A landscape with many valleys, sampled at points; each row gives a point and its height.
A ball rolls from a point to the lowest of its 2 nearest points, and stops where none of them is lower. Distance is the straight distance between rows; heights are no part of it.
Barus h=32.6: 101,154,105,141,157,168,112,113,110,117,109,123,124,163,119,139,124,99,142,117,141,143
nuga h=73.3: 157,122,175,135,107,122,117,121,111,135,136,120,109,117,106,137,133,87,136,136,130,142
Tago h=36.9: 115,139,143,134,147,115,115,111,135,125,113,90,110,98,98,110,137,106,148,131,133,147
Lar h=60.4: 114,113,136,135,157,138,108,149,151,152,127,88,126,138,99,143,117,159,142,117,122,104
kubut h=62.6: 112,126,142,142,157,146,94,144,128,147,132,98,117,140,92,154,120,130,139,116,139,124
gated h=63.6: 118,151,110,146,133,83,117,175,149,125,149,132,111,85,109,108,162,136,125,140,134,138
Goni h=65.6: 144,136,119,152,159,94,93,171,183,147,124,107,151,155,100,127,150,144,133,166,134,138
Gafog h=70.7: 146,118,139,123,100,95,149,132,128,124,95,132,119,118,141,121,154,117,153,146,136,137
Vifu h=61.0: 115,146,133,139,163,128,77,123,119,153,152,117,120,134,114,131,127,120,132,148,136,157
gona h=51.8: 127,121,126,127,122,100,119,131,115,152,164,145,130,96,148,112,124,160,112,126,108,114
mizun h=42.7: 109,113,120,140,133,132,108,132,146,148,152,105,126,95,145,117,143,165,134,133,112,100
naf h=56.5: 99,122,122,125,167,172,109,114,120,129,132,122,142,165,121,151,110,140,129,118,120,126
dizo h=46.5: 156,130,139,107,91,140,162,84,123,79,139,149,140,109,142,114,94,91,77,133,108,126
zaz h=48.3: 124,122,138,142,121,151,105,105,93,138,160,153,150,149,165,135,148,124,126,137,122,123
Pomeg h=60.8: 114,137,113,137,150,109,105,165,147,141,149,120,115,104,108,119,139,141,128,139,132,143
kogus h=63.3: 133,123,145,125,113,129,131,122,142,128,131,101,95,82,107,125,124,130,127,113,122,117
Gapir h=69.8: 142,140,94,174,144,118,84,179,178,142,105,118,136,166,112,146,160,125,139,159,147,126
zok h=81.9: 145,113,127,99,101,142,157,135,124,116,136,140,111,109,127,157,99,127,97,103,138,129
domum h=54.0: 139,140,139,98,131,107,140,89,131,149,141,141,114,101,146,91,109,174,112,129,90,123
tobu h=83.0: 121,129,106,122,125,111,135,173,143,139,167,135,108,82,121,123,122,160,111,119,125,125
pizal h=83.2: 146,109,141,109,111,129,159,156,120,130,108,132,118,146,112,161,105,136,135,102,144,118
gikat h=78.6: 124,155,109,162,148,126,101,142,129,140,86,108,128,185,116,136,142,104,161,146,157,137
tikof h=74.4: 138,129,140,105,137,95,131,142,132,142,128,131,113,118,112,126,115,136,134,137,125,154
Deru h=61.7: 136,119,121,120,112,111,149,166,167,131,112,109,104,100,120,127,138,168,132,124,129,106
gole h=50.4: 130,150,151,141,125,81,116,119,145,143,147,105,109,75,117,90,157,143,136,145,109,127
nuram h=47.5: 108,136,123,141,128,176,117,98,103,114,150,159,151,170,161,139,148,123,121,129,120,132
viga h=38.1: 107,126,107,134,129,129,113,132,116,128,166,140,120,79,139,120,124,134,106,115,128,128
vubuk h=70.3: 124,118,135,120,133,109,160,143,134,131,79,115,143,165,114,141,97,143,159,104,140,93
tamu h=59.5: 131,113,109,107,96,128,152,114,136,122,125,135,128,97,171,121,133,167,113,124,123,101
vife h=63.5: 124,126,110,148,137,141,113,187,139,137,109,125,112,154,102,168,126,125,132,115,157,124
bavaf h=58.7: 120,111,114,118,119,124,142,115,142,136,120,123,140,108,172,109,141,166,135,140,114,104
kig h=34.1: 111,132,98,132,134,104,112,138,95,134,170,165,134,89,139,113,112,136,89,109,123,134
tiz h=30.2: 121,128,110,118,128,105,127,111,95,115,166,176,141,98,141,115,101,136,75,111,109,134
gazib h=72.3: 131,122,139,111,122,105,166,130,133,122,77,113,118,134,108,130,102,138,151,102,136,108
Bige h=80.2: 118,114,85,128,124,143,132,171,135,124,122,147,123,124,149,147,129,136,123,126,148,129
Bobil h=12.4: 158,125,133,100,87,151,169,87,134,91,117,123,113,100,130,122,95,114,87,108,125,110
lim h=73.1: 147,123,173,121,117,130,155,118,101,131,107,119,141,178,120,137,128,113,163,108,137,116
sitab h=45.1: 153,126,150,101,100,129,154,74,114,105,133,152,137,116,147,111,108,107,101,132,100,136
gul h=40.9: 111,116,112,148,126,134,97,141,124,144,158,133,127,102,151,129,144,144,121,129,130,117
pira h=39.0: 127,133,146,135,130,126,110,94,108,128,139,126,126,103,128,110,133,89,134,142,123,152
vided h=44.9: 132,139,121,135,118,165,118,119,95,118,156,167,128,139,143,143,127,91,110,124,135,147
vulep h=84.2: 141,113,133,100,122,129,165,147,117,127,99,143,138,169,131,150,113,130,143,120,140,130
kuro h=62.5: 116,145,99,136,165,149,110,157,124,145,107,131,124,181,102,155,103,116,139,121,150,138
zivog h=48.9: 134,133,160,124,133,122,147,115,112,115,101,108,116,132,79,131,92,86,146,99,139,130
Zezol h=18.7: 109,130,105,128,111,182,160,115,114,80,110,130,143,152,145,138,142,107,123,98,150,118
fev h=41.0: 95,148,91,133,153,176,110,107,113,106,135,154,132,154,140,143,126,119,115,123,126,145
todip h=38.5: 116,127,124,126,130,127,122,102,107,127,124,152,153,144,168,117,148,124,141,154,122,139
Les h=69.5: 98,136,110,119,164,118,142,122,139,119,84,101,126,122,115,108,119,128,157,126,132,138
Mito h=30.1: 121,151,120,124,128,99,141,123,139,141,169,118,97,65,117,77,125,163,116,121,104,116
datur h=52.2: 115,138,136,128,149,138,135,116,107,115,97,116,128,152,98,132,107,94,151,105,146,136
Rema h=57.3: 101,147,103,133,154,111,113,139,131,132,152,125,113,84,115,99,131,130,128,133,128,153
mig h=55.4: 116,113,136,120,132,151,137,109,125,124,112,107,130,128,129,135,124,138,142,113,125,113
fasil h=42.3: 146,129,125,146,96,118,125,134,104,121,129,159,119,112,148,127,151,81,130,141,151,148
des h=41.9: 128,128,155,120,144,130,108,96,103,141,136,124,130,137,122,128,126,108,143,143,123,154
duzo h=77.5: 126,132,104,106,136,130,148,140,113,115,102,159,128,148,139,135,116,111,135,133,143,164
zigod h=69.7: 150,125,148,124,103,85,134,151,142,130,118,130,107,101,119,125,150,134,138,142,130,136
kobom h=79.3: 110,140,76,154,158,144,82,135,135,155,137,141,139,152,155,130,135,127,129,153,128,133
Lumer h=41.3: 150,129,128,111,104,130,153,115,104,99,137,174,137,125,143,129,111,80,104,128,130,157
leg h=29.0: 133,127,116,104,118,114,157,116,126,105,114,136,116,90,131,112,116,112,122,128,128,151
Piniz h=44.8: 121,130,147,115,162,136,120,107,112,140,116,117,144,167,121,132,115,129,149,138,122,142
gir h=30.5: 119,135,122,124,133,113,134,114,129,113,113,117,114,85,125,103,134,105,140,133,130,154
Gegan h=61.3: 134,130,151,144,150,97,86,146,161,163,149,97,143,137,113,121,149,158,136,167,117,130
vumi h=72.9: 126,139,117,170,146,118,94,168,163,132,91,98,131,158,97,143,157,125,150,145,152,115
kir h=43.5: 153,127,134,112,114,132,152,131,107,111,120,152,121,132,120,138,111,80,124,125,143,162
Kofa h=70.4: 137,117,127,124,147,123,125,167,133,149,110,129,136,175,109,155,112,132,144,132,144,133
zivef h=62.9: 133,108,114,110,122,128,153,154,164,142,111,108,117,122,131,129,112,179,130,115,119,97
Zep h=63.7: 142,104,112,139,140,103,123,160,193,156,122,103,154,136,125,107,148,163,140,158,110,105
gam h=72.4: 152,121,164,122,96,135,163,106,103,115,105,120,139,157,138,122,147,97,158,119,136,123
bibez h=68.9: 133,124,104,125,161,120,105,166,143,163,138,146,138,161,128,139,109,137,130,152,133,151
zab h=60.2: 128,116,117,99,102,151,165,102,142,112,110,116,122,109,153,134,118,171,106,107,125,96
sona h=37.3: 136,127,142,116,150,113,118,141,161,167,151,101,115,123,108,118,116,180,132,136,100,113
tufim h=64.6: 148,123,149,117,110,136,133,123,133,118,138,113,97,81,102,128,98,101,110,111,121,134
Ziniz h=59.1: 123,94,109,126,155,145,120,130,155,151,120,118,163,162,145,128,123,156,140,145,111,107
zubod h=34.2: 124,139,126,109,141,110,138,138,151,148,157,115,106,95,113,100,115,171,126,128,104,125
Bod h=74.5: 128,122,144,139,133,154,115,129,110,143,124,122,144,181,134,147,142,118,154,131,139,124
dovim h=26.5: 150,124,148,129,87,152,150,80,122,95,128,114,130,91,151,106,123,88,107,128,114,107
rafev h=66.6: 135,143,95,159,148,131,95,183,154,150,109,125,119,171,106,160,136,122,132,144,151,134
kon h=47.4: 123,140,102,156,136,94,88,176,121,159,163,157,123,118,130,124,139,134,112,144,138,139
zonad h=84.1: 125,120,94,130,138,144,118,139,124,144,127,165,157,173,169,137,134,133,132,156,126,133
tov h=19.7: 142,119,140,115,99,121,153,107,134,128,105,115,114,102,147,115,137,143,138,129,120,114
giv h=15.5: 144,131,146,102,90,165,178,74,132,74,122,123,136,136,128,128,105,110,86,107,117,107
gafi h=39.3: 122,137,109,151,120,111,104,128,104,130,138,154,121,104,145,116,144,96,127,139,139,145
Nuto h=18.6: 128,123,134,107,104,172,160,89,126,78,145,136,134,124,125,147,102,116,77,106,122,122
tesav h=82.7: 125,148,106,138,132,154,120,118,106,128,113,148,140,183,163,129,157,100,149,147,140,143
tugu h=34.8: 113,131,105,143,133,108,109,120,105,137,131,155,145,119,168,105,149,123,134,151,128,137
led h=31.1: 140,125,132,110,89,131,151,63,124,112,131,144,130,100,167,109,123,151,91,124,106,104
pebul h=78.8: 146,112,132,110,94,109,141,125,108,136,152,164,130,106,159,133,117,145,105,124,122,122
Gupav h=17.7: 153,131,163,111,84,171,178,88,124,71,131,119,151,158,133,120,122,88,95,98,118,109
fos h=73.9: 131,127,129,109,128,98,156,147,144,122,88,112,105,116,106,123,117,137,147,122,132,134
goba h=46.4: 131,127,160,111,112,165,162,79,113,83,139,152,153,170,131,134,129,113,102,112,107,138
Vuror h=49.0: 99,123,109,111,147,163,147,124,124,98,110,122,133,138,117,152,99,139,120,94,137,118
gituz h=43.3: 138,126,157,100,119,126,147,68,110,119,130,150,145,139,152,116,122,127,124,141,98,137
tafi h=48.4: 136,130,127,129,93,157,144,94,115,72,155,146,151,106,146,118,111,76,70,129,120,121
Mefo h=65.2: 133,131,118,149,143,96,110,170,185,145,147,104,143,117,112,107,162,164,137,158,114,109
biza h=48.2: 150,122,166,125,95,152,147,79,103,105,142,136,148,131,153,113,139,85,123,130,111,125
kopel h=42.2: 142,115,122,125,116,83,122,151,113,154,133,166,138,129,158,124,138,137,131,154,128,139
tezod h=53.1: 128,119,136,136,118,134,117,131,118,131,140,129,111,104,124,136,134,111,127,124,136,135
fufi h=75.8: 127,122,116,106,136,114,137,144,124,132,122,150,129,130,140,132,118,132,133,139,130,152
lami h=30.4: 144,128,147,128,104,130,128,84,119,107,144,125,126,73,139,98,109,85,100,130,105,124
gazi h=71.7: 149,123,161,130,100,113,156,113,119,118,87,109,122,132,125,123,145,101,162,128,137,125
puza h=53.6: 103,114,119,129,141,141,109,102,116,136,152,151,161,137,167,126,133,161,116,142,100,116
Boruk h=80.3: 112,141,124,149,145,137,126,124,114,127,83,110,143,181,125,126,143,103,169,130,153,126
febo h=59.6: 130,130,163,146,154,112,85,140,148,156,132,82,132,148,93,141,139,146,145,150,129,127
taku h=67.5: 123,111,127,113,151,125,140,153,139,139,104,115,137,161,109,148,99,150,145,113,132,110
til h=50.1: 134,121,142,155,97,155,116,110,109,121,137,123,125,111,145,127,157,82,136,131,141,126
vamu h=55.0: 135,135,154,106,139,107,123,88,131,154,134,117,116,110,132,98,120,156,137,141,95,130
vira h=50.8: 116,129,160,121,154,132,121,108,117,139,119,93,120,136,87,138,98,126,145,105,126,121
tet h=46.2: 143,126,143,106,126,120,155,123,116,113,103,126,114,124,101,133,100,95,136,112,136,150
Redu h=65.1: 107,145,120,152,167,132,86,160,144,140,123,95,111,138,83,144,125,124,139,125,149,137
lon h=50.5: 116,134,103,150,151,95,85,148,113,162,166,147,143,124,140,107,131,143,116,146,122,135
Fuz h=74.9: 138,143,148,137,136,106,119,143,118,128,98,116,116,154,94,141,134,96,153,138,157,157
Simu h=56.4: 119,124,153,123,151,122,106,102,129,157,138,106,135,129,132,118,129,152,143,146,108,129
nare h=76.9: 137,137,156,124,131,113,128,123,161,149,120,84,92,103,98,108,134,169,142,123,106,108
Kavob h=47.8: 129,136,169,114,119,170,165,81,114,81,134,128,152,178,109,132,108,100,107,90,109,122
bina h=23.4: 143,119,142,124,90,129,150,86,119,113,120,124,129,97,158,110,140,110,127,130,120,118
mogi h=51.3: 130,113,150,144,101,153,132,103,118,118,119,97,122,108,138,130,154,106,147,120,135,107
desak h=31.3: 118,140,129,135,131,91,119,96,112,132,154,127,123,69,134,77,131,120,116,129,107,134
dusil h=49.2: 127,134,165,121,119,165,164,96,102,94,123,128,158,190,122,130,126,107,136,80,125,112
ludil h=27.9: 104,133,91,152,134,92,114,135,126,136,125,136,137,95,162,87,160,130,137,149,132,132
zolom h=57.2: 114,110,117,118,134,135,140,121,142,129,103,106,137,128,149,125,130,158,145,131,118,105
gukeb h=47.9: 118,122,154,113,146,161,121,101,111,128,141,113,125,134,101,153,100,125,125,104,116,129
moniv h=67.4: 139,152,135,118,142,80,128,178,162,129,137,118,112,109,89,119,147,149,131,145,125,146
rudil h=62.4: 145,119,148,117,100,163,154,104,115,98,128,116,127,122,121,136,110,91,116,104,129,118
reso h=70.6: 116,134,100,170,131,141,95,149,139,136,106,113,124,143,139,133,167,118,150,150,148,124
Muf h=23.3: 141,128,158,125,115,111,146,102,139,131,87,94,105,110,119,111,137,139,152,124,119,112
Luti h=70.5: 137,135,91,152,169,103,100,166,181,152,104,111,151,172,101,122,129,130,140,160,139,146
dere h=8.7: 128,116,105,124,96,156,147,123,115,96,144,154,132,108,155,144,127,114,94,113,149,124
nad h=42.0: 106,134,117,94,147,142,158,87,143,105,102,107,125,110,130,114,104,163,122,107,108,119
Zeku h=22.0: 116,125,122,123,107,162,142,93,117,84,163,161,144,121,141,143,113,121,71,115,122,131
ruzar h=64.5: 119,119,128,125,154,108,135,143,156,142,93,94,136,146,107,123,117,151,154,129,125,114
kudi h=50.7: 118,132,145,128,127,188,144,108,104,99,141,137,152,185,127,150,131,116,119,88,131,121
Bav h=77.7: 170,134,158,115,89,102,144,117,145,140,126,125,84,84,122,105,124,145,120,123,115,118
guz h=73.0: 147,142,150,117,144,76,115,154,137,147,125,126,117,135,98,132,132,131,139,158,135,168
somi h=65.9: 126,136,87,135,157,151,107,160,135,150,119,148,132,180,133,154,113,124,129,141,138,140
Nulu h=43.2: 111,152,95,145,133,167,96,116,100,126,149,163,124,143,150,143,134,104,113,128,130,140
tuge h=80.1: 123,136,122,115,136,161,155,117,104,95,112,149,134,164,120,140,113,93,129,104,139,147
tana h=81.0: 133,140,133,116,120,173,167,117,108,74,123,142,140,162,108,142,100,80,103,86,141,135
Tarov h=54.7: 109,124,102,112,147,139,153,150,127,107,94,127,124,141,109,149,94,126,134,94,149,127
Dize h=15.0: 93,130,82,124,158,146,120,136,137,122,125,126,124,113,136,121,122,136,131,126,131,142
vuv h=54.3: 150,127,161,137,130,100,99,177,160,147,136,113,124,136,93,157,152,155,129,145,128,119
Zabel h=66.7: 124,121,119,136,139,148,99,147,118,153,150,144,128,145,136,152,127,133,123,138,137,137
rudu h=80.5: 134,115,88,139,145,115,116,189,173,148,124,135,137,144,122,133,135,142,128,150,138,133
gan h=53.7: 124,135,171,134,146,103,124,112,132,141,96,80,119,136,86,128,117,138,160,115,127,112
San h=28.3: 125,119,130,105,106,135,142,88,118,117,154,162,142,125,161,136,113,170,83,124,103,111
bada h=66.8: 114,121,99,158,141,108,100,170,164,151,153,119,139,109,134,109,158,154,130,151,124,112
Zuvab h=37.4: 133,116,119,151,113,104,107,167,143,143,131,136,131,117,146,130,163,141,136,153,139,119
piv h=52.6: 115,118,106,140,144,118,96,128,110,153,158,160,159,137,165,118,128,148,112,144,114,120
nev h=53.2: 118,149,136,138,138,95,111,131,137,133,155,110,107,71,103,97,146,124,130,135,122,149
kor h=49.1: 151,124,166,140,101,157,129,97,103,118,140,117,132,129,135,121,144,69,137,126,127,127
Fudod h=59.2: 105,144,118,137,161,134,82,105,103,142,160,148,132,128,138,125,122,122,120,142,122,152
masob h=72.8: 151,119,176,124,118,130,127,131,111,138,129,117,111,137,92,154,113,103,137,116,135,134
Vun h=62.1: 126,121,126,102,121,142,146,117,140,122,129,111,105,93,121,129,106,151,115,103,121,118
suz h=66.2: 104,136,110,135,174,114,112,136,151,133,98,93,134,134,112,106,134,132,157,149,133,145
vivuz h=47.7: 122,132,150,101,153,135,141,90,108,116,110,129,137,157,114,125,107,112,140,126,117,151
Fipa h=81.7: 117,131,116,141,142,143,124,115,119,130,97,119,151,171,156,119,156,114,166,150,136,134
Mivo h=74.2: 135,112,153,130,124,137,139,142,116,143,110,117,146,184,125,151,127,132,159,118,139,103
Miz h=30.3: 126,115,116,149,93,105,127,137,123,125,132,134,124,78,158,117,164,123,128,136,137,118
maru h=45.3: 117,131,142,116,150,156,119,95,114,117,141,124,121,117,107,132,104,101,116,118,115,151
Depu h=81.2: 131,110,117,119,113,153,138,153,121,129,137,146,120,125,135,162,118,134,116,113,146,130
lada h=60.6: 136,127,116,124,115,95,147,153,168,141,124,118,116,97,140,98,147,179,134,143,110,103
fupa h=74.0: 143,134,148,148,113,158,122,133,102,133,127,123,129,177,130,146,154,91,152,119,151,131
ful h=77.3: 157,146,160,114,121,100,133,118,155,154,136,113,82,95,104,96,125,166,128,127,102,121
kenuz h=64.3: 133,141,143,158,136,102,72,167,137,155,162,130,118,123,109,146,154,137,121,151,138,139
sivuk h=63.2: 114,145,120,144,166,116,91,136,139,146,122,103,126,146,114,121,135,127,146,157,140,152
bope h=26.1: 112,123,118,109,121,132,137,98,110,105,157,177,147,123,150,138,107,144,84,122,111,137
rused h=56.9: 120,134,159,153,149,107,101,142,143,137,104,80,129,146,82,142,136,134,157,125,144,108
muden h=80.4: 99,145,74,154,147,134,89,135,114,141,147,154,131,121,158,122,134,128,115,135,130,132
lub h=74.3: 143,119,166,131,99,127,158,126,117,126,97,108,123,147,107,146,115,123,155,91,144,87
Buz h=24.1: 106,144,108,133,142,91,130,121,124,138,161,124,127,77,132,73,131,151,121,130,106,128
vuk h=75.2: 158,112,160,131,84,141,148,128,129,119,121,106,102,102,110,147,120,110,122,102,135,105
vur h=47.3: 131,124,106,131,104,151,157,143,115,104,97,138,129,149,149,140,148,102,144,116,160,129
tepo h=15.2: 119,125,86,122,107,127,142,126,110,100,135,172,136,100,163,125,128,118,96,121,143,137
Sile h=68.6: 102,132,88,166,144,131,88,154,150,142,132,115,130,114,144,118,162,136,138,148,136,119
fenov h=56.3: 145,105,144,116,133,116,119,159,144,167,146,127,128,143,125,148,115,166,129,141,115,122
dat h=26.6: 134,115,125,136,87,118,137,103,110,116,140,140,134,82,168,111,144,121,112,125,127,113
Laru h=35.0: 135,134,152,128,120,109,121,84,120,127,138,116,116,75,129,92,126,102,126,138,105,137
Bozil h=75.0: 135,126,79,151,160,127,99,157,166,160,112,129,149,179,130,130,130,127,138,160,134,138
meku h=61.4: 131,104,112,130,152,116,126,148,172,152,103,107,155,155,125,121,130,151,150,149,119,115
vigu h=45.0: 108,131,125,148,146,108,107,128,158,151,142,93,135,97,135,94,157,161,143,153,111,112
nul h=83.8: 125,121,102,104,116,120,149,143,137,129,151,144,116,89,143,126,111,161,101,114,124,123
Sadi h=54.8: 99,115,112,126,148,168,118,111,124,123,136,137,151,149,155,140,130,149,123,131,116,119
Gebep h=65.7: 138,167,131,136,133,68,121,179,162,117,146,126,121,94,95,106,173,150,129,158,126,136
von h=15.4: 110,129,76,151,149,100,108,151,149,147,128,138,148,124,157,91,152,136,137,164,126,130
dola h=57.1: 105,139,122,135,165,133,125,139,116,129,96,119,135,173,97,143,95,114,155,109,151,123
naped h=55.3: 151,112,147,130,115,104,115,174,159,157,146,129,121,123,120,148,141,168,125,142,119,112
tezo h=51.7: 117,120,116,137,98,168,143,90,119,86,133,124,141,103,160,124,144,105,107,119,135,110
guku h=50.3: 124,128,124,139,101,184,136,97,117,76,150,133,140,113,144,131,127,76,88,114,131,123
retu h=43.4: 145,120,133,97,109,135,156,118,105,114,141,173,136,137,148,146,109,119,106,126,127,149
temo h=35.9: 116,126,96,95,133,110,155,114,138,121,130,153,139,108,162,103,113,173,109,130,106,127
mot h=73.6: 155,128,161,151,103,145,118,139,104,132,135,125,117,144,112,149,149,80,141,125,151,139
Zodeb h=52.9: 135,140,125,115,129,85,134,122,124,160,164,141,123,100,141,82,115,179,112,131,94,112
muko h=43.7: 149,125,169,109,122,122,135,85,105,134,129,132,132,133,131,122,122,109,139,141,112,143
Tes h=24.9: 114,130,126,135,122,171,159,118,106,97,104,126,151,176,138,134,140,110,146,88,148,106
Rozi h=45.8: 140,136,126,143,112,167,110,145,99,139,149,154,117,152,136,160,135,98,123,122,150,138
lerog h=40.2: 120,132,131,122,156,117,125,163,171,150,146,89,111,116,84,124,118,174,131,123,112,115
begov h=76.2: 143,149,147,123,137,88,137,147,178,143,120,90,107,113,93,100,146,176,146,143,107,113
Kosa h=50.0: 129,119,155,113,140,139,116,128,127,150,151,113,106,117,103,148,105,140,125,113,119,131
Sib h=26.0: 104,120,89,120,146,123,124,148,140,135,144,141,133,109,148,116,122,151,118,133,122,131
Bipe h=76.6: 132,155,131,153,151,97,105,158,136,133,83,109,129,178,92,145,132,109,155,143,162,148
vemi h=65.5: 129,138,117,160,138,133,77,163,134,161,149,133,118,142,122,152,143,129,128,148,143,134
nivom h=82.1: 130,119,116,121,120,123,131,175,137,134,143,139,106,102,116,150,120,141,112,116,140,138
Sef h=13.5: 119,126,107,128,100,188,148,116,113,84,141,147,141,145,151,149,141,111,99,104,147,122
zol h=45.2: 130,123,138,108,113,158,154,101,106,99,145,165,151,160,147,146,123,124,104,124,119,140
Domur h=68.8: 152,143,151,119,117,84,132,162,149,125,133,129,93,90,88,131,141,128,126,133,128,147
veze h=72.2: 118,119,118,155,125,136,120,155,136,124,94,108,126,136,128,142,158,122,155,132,151,116
Fes h=51.6: 132,118,153,137,127,126,99,148,129,151,151,117,109,114,111,150,136,136,130,131,130,131
Gevar h=15.9: 156,126,137,100,95,128,167,100,138,112,104,120,101,96,132,115,110,133,115,113,122,118
Fusa h=72.0: 142,120,158,126,132,122,119,154,117,149,122,125,120,155,100,160,121,121,142,130,142,140
daza h=58.4: 104,112,124,121,165,156,113,126,141,143,133,103,138,141,121,139,108,160,132,122,114,113
fet h=44.5: 136,125,107,142,102,132,132,148,116,122,112,151,124,132,154,138,157,104,145,139,154,139
puf h=57.6: 134,100,133,112,138,137,131,134,137,153,127,126,145,155,141,144,113,162,134,133,111,112
sisi h=59.7: 129,123,117,129,104,92,142,125,141,140,129,127,122,84,163,93,148,171,127,137,111,103
maper h=83.3: 127,134,117,119,134,149,131,123,106,127,125,169,153,187,161,138,137,121,134,144,125,147
pinad h=50.2: 127,131,128,143,127,76,114,152,131,158,164,132,130,99,132,99,146,161,122,142,114,119
dusin h=61.9: 120,139,138,147,145,118,122,158,123,130,95,117,121,162,83,155,113,109,153,107,162,119
Noro h=47.6: 115,149,131,149,144,80,106,140,146,151,163,107,130,93,119,85,158,158,135,156,111,122
fomir h=74.7: 147,114,149,139,93,131,142,152,125,115,110,118,108,120,109,154,143,103,140,113,152,121
Rem h=57.8: 105,125,132,131,164,143,88,102,118,150,151,123,146,139,141,124,126,140,133,148,113,134
fakod h=34.3: 127,131,106,160,108,99,106,165,129,128,131,148,114,97,145,124,169,120,129,142,149,131
gilu h=50.6: 117,131,126,98,150,126,140,98,113,116,116,152,143,151,138,121,116,123,133,145,116,160
nuv h=31.5: 110,141,116,139,147,170,137,122,108,115,102,130,153,202,134,137,133,112,152,108,141,116
botak h=77.6: 119,121,78,147,168,126,93,150,163,163,138,134,157,154,140,113,127,138,128,159,122,134
Folek h=60.1: 118,120,110,128,135,135,137,172,138,124,105,121,114,129,107,153,115,131,136,108,152,128
Zur h=61.8: 138,113,146,112,100,166,152,101,121,110,126,112,120,118,128,147,111,132,112,97,128,99
lotis h=64.4: 124,150,148,159,132,141,120,138,104,125,108,112,122,171,91,147,127,83,158,99,165,120
sabi h=44.7: 96,124,122,101,153,157,149,92,133,100,116,119,138,135,120,137,99,159,112,106,107,120
Gisi h=78.1: 125,108,92,117,144,121,138,169,151,135,111,138,136,142,139,135,119,143,135,141,134,136
ler h=29.7: 128,125,121,114,107,108,139,85,113,123,148,157,136,93,166,106,119,162,88,118,102,108
Fadaf h=75.3: 136,137,140,117,135,87,150,144,165,132,86,96,105,118,95,113,128,163,152,125,117,112
dogag h=53.5: 119,119,128,126,123,152,128,111,112,118,130,132,129,123,144,135,133,118,132,125,130,133
Lin h=79.2: 156,121,146,114,94,111,137,96,112,134,151,148,117,92,147,116,112,128,101,121,109,117
koru h=47.2: 134,129,140,134,101,160,138,93,99,106,140,147,150,148,161,122,157,93,128,128,126,132
kudo h=37.1: 95,149,106,137,153,179,129,99,112,100,112,139,147,182,138,135,136,115,132,118,127,136
refo h=38.6: 137,129,129,122,110,126,136,97,101,100,152,170,141,106,141,116,102,88,84,130,113,148
met h=74.1: 154,140,169,130,127,86,113,149,131,131,110,116,113,134,86,144,142,113,142,145,146,156
gav h=26.2: 105,138,98,137,157,152,106,138,123,129,120,126,118,139,125,138,126,116,137,128,141,144
ses h=61.1: 126,113,129,108,115,157,151,113,136,119,113,100,114,116,126,147,103,163,118,89,129,91
nuta h=41.4: 121,120,139,106,123,136,148,83,114,116,120,149,158,153,168,123,138,143,131,147,105,128
kozir h=53.0: 139,119,161,132,126,112,114,155,145,145,125,100,108,128,92,156,135,150,138,123,126,111
mivev h=63.0: 143,139,134,158,145,96,77,173,165,152,151,118,139,138,109,134,159,148,124,166,131,132
nel h=71.3: 139,132,122,125,149,89,111,171,148,156,134,136,132,144,115,128,126,141,132,160,136,159
mam h=65.8: 118,138,160,150,125,140,142,117,102,115,107,104,136,155,97,135,115,88,160,81,158,99
rubil h=78.2: 157,123,151,127,91,102,127,134,131,140,160,134,97,77,122,123,127,134,108,121,119,119
nava h=46.3: 129,135,136,130,107,168,142,99,102,98,157,172,158,173,160,135,151,106,106,119,121,140
kebo h=43.6: 122,151,105,153,140,106,87,151,117,146,145,151,109,118,125,123,138,111,122,146,144,156
Tizi h=34.4: 126,132,129,121,130,114,118,102,102,122,160,157,128,89,132,111,107,110,100,123,114,146
fofu h=73.4: 146,127,157,114,110,124,166,110,125,122,90,112,108,133,101,135,88,133,138,86,135,94
pir h=32.0: 123,120,93,111,134,102,140,149,142,145,152,151,146,112,155,102,112,175,110,137,107,120
Pelud h=52.0: 112,125,136,132,131,181,129,98,107,105,133,122,141,148,136,142,136,116,128,110,127,124
domer h=38.9: 103,129,106,96,132,135,155,83,139,98,120,136,138,106,152,110,117,163,105,125,102,122
zalav h=82.4: 154,116,134,102,98,117,164,153,137,125,113,132,100,107,116,149,109,141,122,106,140,127
vol h=22.4: 126,123,104,105,102,125,162,114,124,98,114,149,134,101,159,121,128,125,114,128,136,134
tezur h=41.8: 121,134,145,126,145,137,120,104,122,116,128,100,110,96,95,118,107,92,131,116,123,148
nenuk h=73.8: 129,126,135,145,117,117,131,157,139,113,91,105,110,114,105,141,156,112,149,123,152,124
notut h=78.9: 126,150,102,113,134,149,141,120,107,102,119,169,126,148,132,135,117,88,117,126,138,167
pani h=78.5: 154,114,144,122,93,106,131,146,113,145,156,158,112,96,134,140,120,123,107,125,130,134
Tid h=40.1: 140,106,129,129,105,103,130,144,131,147,122,140,137,125,161,128,148,145,140,153,127,120
ladip h=63.4: 149,119,148,128,108,148,136,120,115,108,132,120,114,105,112,133,108,74,117,117,133,137

Call two points neighbours if one is among the 2 nearest of the other. Go from one point of each pair to the other, from neighbour to neighbour, staying as low as possible. Name the highest point that can't be avoided.
Buz, bina: Laru
bina, von: muko
Dize, dere: kudo

Where does a ball stop that starts at each point below?
Gegan: dere
Gapir: Dize
vumi: Dize
